Each row is a point on a landscape with many valleys, with its height.
From any point a ball takes the steepest step (drop divided by distance) to one of its 3 nearest points. It stops when none of these is lower. Distance is the straight distance between rows; heights are no part of it.
(37) h=558: -48  24  20  15  -13  63  8  29  -47  -29  -5  34  -32  -13
(310) h=145: -32  32  13  -4  -17  66  20  5  -21  -18  15  34  -38  -18
(725) h=342: 2  -37  -7  -30  16  -74  -50  32  15  67  -28  -23  -26  60
(368) h=470: 16  16  -5  -20  -12  -3  3  -19  13  -3  44  -6  29  -2
(188) h=375: 37  -25  -22  13  64  -59  -19  8  17  24  -53  -4  -1  11
(445) h=130: -63  49  11  -15  -22  75  23  2  -22  6  -2  38  -53  -14
(164) h=251: 18  -15  -10  -15  15  -52  -35  -8  21  29  -5  -13  31  25
(438) h=100: -25  36  -2  -15  -45  36  40  -28  8  -1  46  1  -24  -12
(171) h=273: 33  -12  -6  17  27  -10  -4  1  5  -23  -14  11  15  -16
(733) h=107: 35  -23  -2  25  39  -13  -5  3  1  -25  -33  9  15  -18
(538) h=321: 12  -31  -11  -23  30  -75  -48  14  24  53  -27  -24  -12  48
(364) h=522: 32  2  -10  -3  16  -15  -11  -13  17  -8  14  8  23  -4
(690) h=514: -13  16  -4  -19  -50  6  22  -42  0  25  60  -37  32  2
(18) h=119: 21  -15  5  26  17  8  0  10  -8  -41  -19  16  8  -27
(566) h=200: -14  35  -7  -17  -52  27  46  -37  7  11  58  -13  -5  3
(369) h=193: 24  -53  8  55  39  -26  21  34  -8  -25  -83  -17  5  -14
(156) h=559: 4  24  -3  -12  -26  22  21  -23  9  -13  47  5  7  -14
(463) h=209: -16  39  4  -10  -25  47  25  -15  -2  -13  33  18  -26  -18
(184) h=92: 19  -7  9  24  14  22  4  13  -2  -38  -9  22  -1  -22
(471) h=249: -41  47  6  -12  -25  67  31  -8  -7  -3  21  30  -49  -17
(60) h=146: 15  -32  14  39  18  13  3  24  -19  -50  -33  14  4  -19
(486) h=287: 22  -6  -11  -20  7  -40  -29  -17  20  19  14  -15  40  19
(509) h=302: 9  -18  -2  -30  -16  -49  -48  -8  20  36  6  -21  36  28
(124) h=123: -38  41  0  -16  -43  53  44  -25  8  1  37  12  -36  -11
(293) h=83: 3  -32  -8  -29  22  -78  -47  41  20  67  -36  -28  -43  62
(62) h=208: 30  -18  -15  -6  44  -54  -33  -3  20  17  -22  -4  15  18
(319) h=30: 31  -24  -13  24  51  -38  -10  6  12  5  -44  2  15  -3
(442) h=45: 39  -18  -15  19  43  -31  -14  2  15  -12  -28  8  14  -5
(681) h=201: -9  3  20  26  1  43  10  25  -32  -48  -6  28  -15  -22
(738) h=381: -5  0  3  -24  -43  -10  -4  -30  2  32  51  -35  48  13
(120) h=254: 28  -20  -21  -5  53  -68  -34  2  20  37  -36  -10  3  27
(254) h=620: 4  18  -1  -4  -2  34  17  -7  -4  -27  25  19  -9  -23
(624) h=406: -11  31  4  -5  -11  47  22  -7  -1  -22  29  28  -14  -21
(260) h=365: 5  -1  -1  -24  -28  -23  -13  -22  10  27  41  -26  48  11
(79) h=524: -23  3  0  -14  -58  7  14  -47  -12  38  56  -56  44  6
(667) h=582: 33  0  -12  -2  29  -34  -22  -13  18  -5  -3  8  23  -4
(678) h=151: -29  43  -7  -23  -53  45  57  -28  11  9  43  -5  -30  -5
(494) h=433: -89  54  18  -1  -23  72  6  14  -45  14  -28  36  -42  0
(655) h=428: -16  -1  2  -21  -49  -3  -1  -34  -5  41  54  -47  47  5
(207) h=284: 20  -23  -16  -18  37  -72  -44  7  21  42  -25  -13  1  38
(440) h=125: -12  33  2  -19  -46  30  38  -33  7  1  51  -3  -9  -8
(107) h=345: -1  -16  6  -33  -31  -37  -33  -16  7  39  24  -32  52  20
(429) h=494: -1  20  -3  -17  -32  3  11  -30  6  7  56  -18  21  3
(591) h=173: 7  -47  18  50  14  2  11  37  -21  -49  -57  -5  3  -20
(238) h=120: 31  -42  -1  43  44  -25  7  17  0  -18  -68  -2  7  -21
(112) h=552: 5  25  -1  -9  -12  33  23  -17  5  -20  37  10  -6  -15
(608) h=462: -51  37  17  2  -22  73  8  16  -36  -12  -2  35  -39  -8
(150) h=326: 9  -27  -17  -24  41  -76  -44  29  21  66  -37  -27  -33  53
(105) h=571: 21  6  0  0  5  15  6  -3  7  -33  17  13  8  -19
(159) h=160: 25  -32  1  40  30  -2  1  16  -6  -39  -37  7  8  -26
(126) h=133: 35  -17  -15  3  46  -44  -24  3  20  10  -29  -2  18  6
(457) h=211: -2  -58  19  57  5  -13  24  48  -17  -46  -68  -17  5  -12
(141) h=517: 15  19  -3  -14  -13  5  11  -17  11  -14  43  3  17  -7
(607) h=278: -11  -37  23  50  -2  15  9  49  -28  -59  -35  0  -4  -8
(395) h=210: -70  62  5  -17  -25  76  27  -5  -5  14  0  32  -57  -9
(172) h=253: 37  -30  -4  37  45  -21  0  6  3  -19  -49  2  11  -18
(542) h=525: -27  24  -6  -11  -68  19  47  -45  -1  27  57  -35  4  -1
(530) h=144: 11  3  6  16  8  31  5  7  -11  -38  2  29  -5  -24
(521) h=315: 13  -26  -22  -12  50  -71  -44  21  20  54  -37  -19  -21  43
(54) h=407: 10  -29  -5  -34  6  -67  -49  16  15  56  -21  -26  1  49
(523) h=356: -17  23  15  7  -6  55  15  7  -21  -36  8  35  -25  -20
(194) h=397: 20  4  -9  -14  3  -20  -16  -20  15  -2  30  -4  34  6
(277) h=212: -15  -13  23  33  1  40  5  38  -35  -51  -22  15  -12  -13
(526) h=566: -49  15  26  21  -12  56  -3  41  -57  -34  -16  27  -26  -2

Where does a ball stop that starts at each point below?
(591) | (184)
(607) | (184)
(566) | (438)
(37) | (310)

Call two points neighbours if one is among the 3 nearest of the other. Go from one point of each pair to the other, from neighbour to neighbour, staying as low as possible. Name the highest point that can't be avoided.
(310) and (184) | (523)
(238) and (293) | (538)
(184) and (319) | (159)
(445) and (310) | (471)
